A landscape with many peaks, sampled at points; each row gives a point and its height.
A climber steps from a point to whichever of its 2 nearest points has the largest rise for the distance, and stops where none of them is higher. Distance is the straight distance between rows; heights are no part of it.
J104: [ 96  80 172  96 112 116 140 154 103 149  77 123 104  76  67 140 123 150
 127 129 117 126 119 122]  (h 769)
J237: [140  91 161 165 102 108 139  84  88 168 127  90 149  71 118 101 154 125
 156  84 113 110 148 143]  (h 51)
J18: [163 192  65 150 139 141 138  98 144 125 147 139 127 196 184 107 160 112
 137 131  96 140 138 124]  (h 865)
J774: [170 166 109 156  97 102  96 108  89 111 110 156 107 149 156  89 103 100
 139 157 115 143 121  76]  (h 278)
J937: [147 141 137 139 172 147  53 119 149  95 169 127 159  99  99 125  86 128
 127 108 154  99 117 103]  (h 783)
J523: [130 114 173 151 150 129  71 146 212 131  95 162 178 104  98 182 189 145
 139 123 113 115 124 190]  (h 376)
J922: [100 146 158 122 175 135  65 156 205 107 133 199 132 136  95 168 110 121
 108 153 163 133  82 147]  (h 283)
J390: [167 175  66 133 168 164  88 127 158  80 191 126 135 167 152 154  98 162
 118 132 130 142 147 107]  (h 202)
J498: [118  90 167 153 103 113 135 117  79 137 128  78 136  54  87 112 142 138
 144 104 143  90 159 130]  (h 80)
J857: [103 104 132 104 157 176 177 134 174 182 200 123 163 139 122 131 116  77
 119 101 164 129  74 153]  (h 261)
J642: [104  69 155 125  59  96 132 138  66 149 106 142 111  68 110  88 113 125
 144 101 117 147  73 121]  (h 658)
J9: [109 132 176 149  91  83 134 100  89 151 124 151  75  88  96  89 117 104
 119 168 148 145 125  93]  (h 426)
J299: [111  96 161  99 103 101 116 164  85 106  63 118 111 107  98 146 112 164
 125 137 121 120 147 111]  (h 602)
J769: [108 121 156 125 154 123  59 167 214 115 109 185 168 113 100 181 143 139
 117 133 147 118  88 178]  (h 331)
J888: [107 112  41 101 105 161 225 136 108 109 201  72 148 129 167  87 112 117
  89  99 152 123 130 170]  (h 109)
J742: [127 155 123 158 108 117 124  74 115 154 169 128 121 153 159  74 139  67
 150 129 124 160  81 123]  (h 205)
J564: [113 118 187 128 117  85 129 134 122 154  60 150  77  96  76 125 158 150
 114 169 103 135 141 106]  (h 489)
J448: [125 154 155 134 156 110  46 118 167 114 114 211 143 147 118 108 106 101
 112 137 118 132  53 118]  (h 548)
J331: [110  87 105 120 118 165 178 109 124 171 195  80 187 121 159  98 137 100
 143  35 126 113  93 172]  (h 195)
J966: [152 185  38 133 140 154 138 126 169  98 155 150 118 207 184 148 145 151
 122 141 118 144 148 144]  (h 741)
J975: [111 141 104 117 144 157 211 124 135 135 199  90 122 134 127 111 114 107
  94 152 169 125 155 137]  (h 101)
J402: [113 127 160 123 169 139 118 162 150 102 121 124 140 119  81 172 129 143
 127 149 167 114 151 122]  (h 500)
J773: [129 114 128 107 101 103 158 143  65 107  80  74 102 122 130 149 133 153
 123 150 128 116 196 104]  (h 441)
J957: [120 145 177 146 137 109 132 111 122 148 114 163  71 119  93 119 117 108
 110 181 142 137 142  92]  (h 375)
J435: [129 121 134 139 119 119 189 108 105 142 119  82 111 116 112 127 166 141
 132 135 129 107 197 119]  (h 301)
J660: [121 138 156 137 186 148  80 157 164  91 157 129 154  97  74 151  99 132
 126 152 178 101 134 114]  (h 612)
J154: [121 128 152 115 113  92  87 176 136  97  63 151 108 121 112 185 146 176
 126 150 131 124 155 145]  (h 345)
J293: [120 104 181 115 158 134 136 141 184 179 114 155 128 113  79 144 151 105
 124 121 123 146  81 142]  (h 256)
J48: [119 114 182 137 152 139 147 104 162 181 134 133 130 104  79 132 155 100
 132 129 134 132 126 132]  (h 281)
J118: [129 129 106 114 121 117 121 145  82  72 125  88 113 130 137 151  77 151
 113 157 151 120 172 102]  (h 606)
J184: [153 102  77 112 139 167 132 143 152 131 118 106 188 168 188 160 167 152
 158  54  89 104 124 174]  (h 598)
J984: [126 153 123 133 163 129  84 167 139  65 129 112 138 133 100 188 111 172
 124 168 169 116 169 120]  (h 417)
J195: [130 170 182 157 160 111 106 121 165 130 102 181  89 128  88 138 138 118
  98 194 145 131 147 103]  (h 443)
J856: [103  86 128  93 125 148 141 149 115 127 155 113 144 111 133 133  67 111
 116 121 156 136  98 126]  (h 368)
J853: [143 170 118 161  84  99  92  81  87 130 142 139 123 151 158  60 101  65
 149 144 115 162  90  92]  (h 238)
J320: [135  98 143 152  87 113 166  88  97 189 122  95 136  92 133  89 192 122
 168  78  77 137 116 148]  (h 24)
J790: [136 121  99 103 109 117 129 174  81  81  87  86 124 151 156 166 114 177
 137 134 126 120 184 112]  (h 514)
J3: [126 123 139 118 135 127 121 168 134 101  80 117 130 139 116 202 156 178
 134 145 142 120 166 153]  (h 296)
J134: [133 106 112 106 115 134 148 156 164 156  76 147 140 155 156 191 188 157
 144  99  90 146 109 191]  (h 362)
J871: [134 165 109 160 143 133 183  75 125 160 170 106 120 149 140  86 170 111
 127 126 127 123 172 138]  (h 635)
J380: [148 155  25 117 151 164 149 140 133  84 168 117 124 196 184 132 130 157
 117 130 114 128 162 127]  (h 663)
J801: [144 126 116 123 132 112  38 157  96  66  88 108 157 117 125 149 108 168
 135  97 117  91 141 106]  (h 165)
J45: [ 95  80 147  85  92 126 130 154  89 135 128 142 122  96 119 115  66 111
 121 110 148 137  73 115]  (h 438)
J540: [154 138 120 131 111 121 147 116 116 138  87 137 111 165 164 121 154 127
 139 131  92 135 150 120]  (h 524)
J807: [152 136 151 141 133 116 188 105 135 179  96 120  98 131 115 125 197 124
 136 145  92 142 166 133]  (h 373)
J433: [128 113 123 105  97  93  50 154  81  74  77 145 144 107 135 107  75 146
 138 112 120  89 119  96]  (h 198)
J159: [124  75 107 128 104 154 142 112 101 134 159  72 195 100 158 110 117 125
 160  46 123  94 116 153]  (h 168)
J53: [152 146  49 125 146 175 137 104 141 123 190 108 166 172 174  99 112 111
 136  83 109 123 108 138]  (h 153)
J400: [121 117 131 130  93 124 168 110  93 139 138 118 118 118 144 101 112 114
 129 123 132 137 123 120]  (h 642)
J741: [114 153 105 171 103 113 199  63 106 165 176 101 102 142 148  51 196 100
 131 115 115 149 143 150]  (h 535)
J833: [102  87 139  93 145 169 132 152 146 155 190 120 171 103 123 136  72  83
 115  94 169 127  56 137]  (h 309)
J490: [146 161  94 128 151 147 122 147 159  90 133 119 125 157 151 185 135 167
 136 144 143 121 163 138]  (h 325)
J565: [121 156 106 125 126 125  84 162 170  98 100 141 135 142 141 211 153 165
 135 152 144 126 153 174]  (h 277)
J920: [138 125 180 142 151 123 151 112 166 188  96 138 107 107  85 131 195 123
 133 147 101 143 134 142]  (h 324)
J422: [123 127 189 122 121  65  86 159 138 118  50 154  96 102  85 151 167 180
 121 156  99 111 150 128]  (h 407)
J245: [144 154 131 141 171 130  20 125 171  92 141 180 152 125 109 124  89 135
 118 119 133 115  83 113]  (h 636)
J731: [126 108 141 126  78 103 192 120  60 148  90  83  88  98 124 115 157 159
 136 146 112 127 196 106]  (h 367)
J421: [126 149 118 148 112 117 214  81 109 183 119 114  88 143 139  83 204 125
 136 138  91 151 155 139]  (h 442)
J568: [ 91  71 170  87  91 101 102 159  99 140  93 164 116  83  94  92  84 124
 127 108 118 127  69 115]  (h 527)
J232: [147 166  81 132 160 138  98 164 141  59 161 100 120 162 133 191 107 180
 126 168 150 128 182 123]  (h 366)
J755: [150 174 156 172 174 132 126 103 167 125 127 143 103 136 109 142 159 121
 110 175 149 122 177 111]  (h 513)
J187: [172 166 106 144  96  90  92 125 109  92  81 163 100 155 168 120 122 138
 138 162 108 133 159  79]  (h 323)
J176: [116 128 138 101 119 104  93 169  98  89  82 154  91 129 118 139  77 153
 113 163 136 122 132  97]  (h 476)
J415: [127 133  36  93 124 169 188 144 111 112 132 119 132 189 193 124 131 136
 124 109 106 134 139 136]  (h 740)
J991: [107  86 136 116 136 163 156 124 151 192 184 105 186 109 130 113 127  80
 140  61 140 133  57 166]  (h 225)
J475: [116 150  96 123 117 148 171  93 118 156 166 127 120 173 166  79 114  72
 127 137 133 164  86 123]  (h 172)
J177: [157 194 100 169 163 138 140  59 140 147 182 122 137 166 155  88 151 106
 131 134 117 128 147 120]  (h 737)
J572: [110 127 161 166  75  96 166  93  81 158 147 132  80 110 126  78 129  98
 128 146 135 163 115 114]  (h 509)
J460: [163 169 174 188 169 106  97 100 177 137  98 145 134 123 104 135 188 125
 123 150 112 111 175 132]  (h 457)
J321: [146 162 115 141 142 136 139 109 128 125 132 132 106 154 155 132 130 123
 120 150 128 131 162 109]  (h 618)
J412: [138 155 128 134 143 127 127 121 113  96 138 127  98 136 116 138  95 134
 110 176 154 123 164  92]  (h 766)
J25: [110 148 104 134 146 154 176  94 145 144 210 123 133 144 137  98 105  92
 112 134 164 141 102 130]  (h 135)
J125: [124 106 135 120 147 153 135 153 198 150 107 152 154 145 133 192 170 134
 145 107 114 138 105 184]  (h 322)
J866: [125 123 113 106 120 115  50 150  88  60 127 135 127 112 123 117  47 144
 121 138 141 109 113  79]  (h 241)
J673: [139 115 143 124 133 138 170 147 126 129  95  74 137 118 105 164 186 159
 149 115 117 108 203 141]  (h 254)
J332: [132 128  39 118 131 167 174 108 114 120 190  78 171 141 169  92 125 121
 115  81 127 103 133 159]  (h 132)
J392: [128 125 104 109 131 143  86 144 108  88 153 132 129 123 142 124  43 128
 115 137 149 137  97  95]  (h 294)
J545: [127  91 134 134 110 128 108 119  94 119 151  78 178  76 126 116 104 122
 149  68 141  88 122 135]  (h 142)
J609: [136 101 139 152 109 112 106 112  70 108 126  83 154  82 121 111 105 139
 137 102 134  86 164 110]  (h 113)
J179: [130 112 168 123 171 158 140 136 202 162 131 139 165 134 111 156 158 112
 138 104 128 130 101 165]  (h 291)
J722: [ 94 106  89  96 108 153 227 149 105 110 202  67 113 122 142 104  93 123
  78 146 172 126 138 153]  (h 82)
J403: [ 91 120 184 121 137 109 112 123 134 168 140 172 101 101  78  99  91  88
 108 150 150 141  74 118]  (h 403)
J444: [146 157  85 122 157 154  97 129 138  87 194 132 116 156 152 138  62 130
 106 156 150 144 122  87]  (h 237)
J273: [ 99 110 175 130 120 113 143 101 129 193 155 152 106 102 100  98 133  72
 131 135 141 175  59 130]  (h 336)
J761: [135 156 131 124 107  87  72 148 120  81  60 184  88 142 147 143 106 157
 120 174 122 130 135 100]  (h 387)
J605: [124  99 166 119 100 108 148 133 111 170  81 130  98  94 102 128 146 134
 132 136  95 152 125 118]  (h 601)
J116: [101 133 182 118 135  98  75 136 153 142  99 201 112 133  92 107 101  99
 109 149 123 136  70 114]  (h 478)
J685: [164 158  83 138 160 160 101 110 147 110 160 121 156 164 168 130 116 131
 141 101 113 122 131 119]  (h 175)
J183: [150 134 177 163 152 104  71 118 184 133  80 165 152 116 101 139 186 126
 122 132  99 120 128 151]  (h 418)
J698: [128 100 109  86 111 151 172 152 130 156  96 140 130 163 158 143 139 129
 145 107 102 155 103 149]  (h 421)
J771: [118  96 134 134  57 110 149 118  78 161 115 136 113 111 138  85 119 109
 152 111 106 165  83 119]  (h 845)
J122: [137 121  49  96 137 176 154 148 140 104 138 111 162 186 196 146 130 153
 139  82 113 121 133 163]  (h 659)
J882: [134  97 142 106 112 124 131 147 123 139  68 144 130 125 135 150 139 140
 138 103  93 135 114 134]  (h 490)

For each start below, name the point where the climber stops.
J293 -> J104
J673 -> J412
J48 -> J18
J609 -> J771
J975 -> J104
J565 -> J937
J888 -> J392
J833 -> J771
J3 -> J104

Call two points neighbours if one is among the 2 nearest of the other. Go from one point of each pair to the other, from neighbour to neighbour, staying as high as possible. Name the lowest point that can't be avoided.
J104, J18 -> J134
J755, J771 -> J957
J392, J18 -> J722
J18, J937 -> J48
J18, J415 -> J380
J104, J412 -> J882
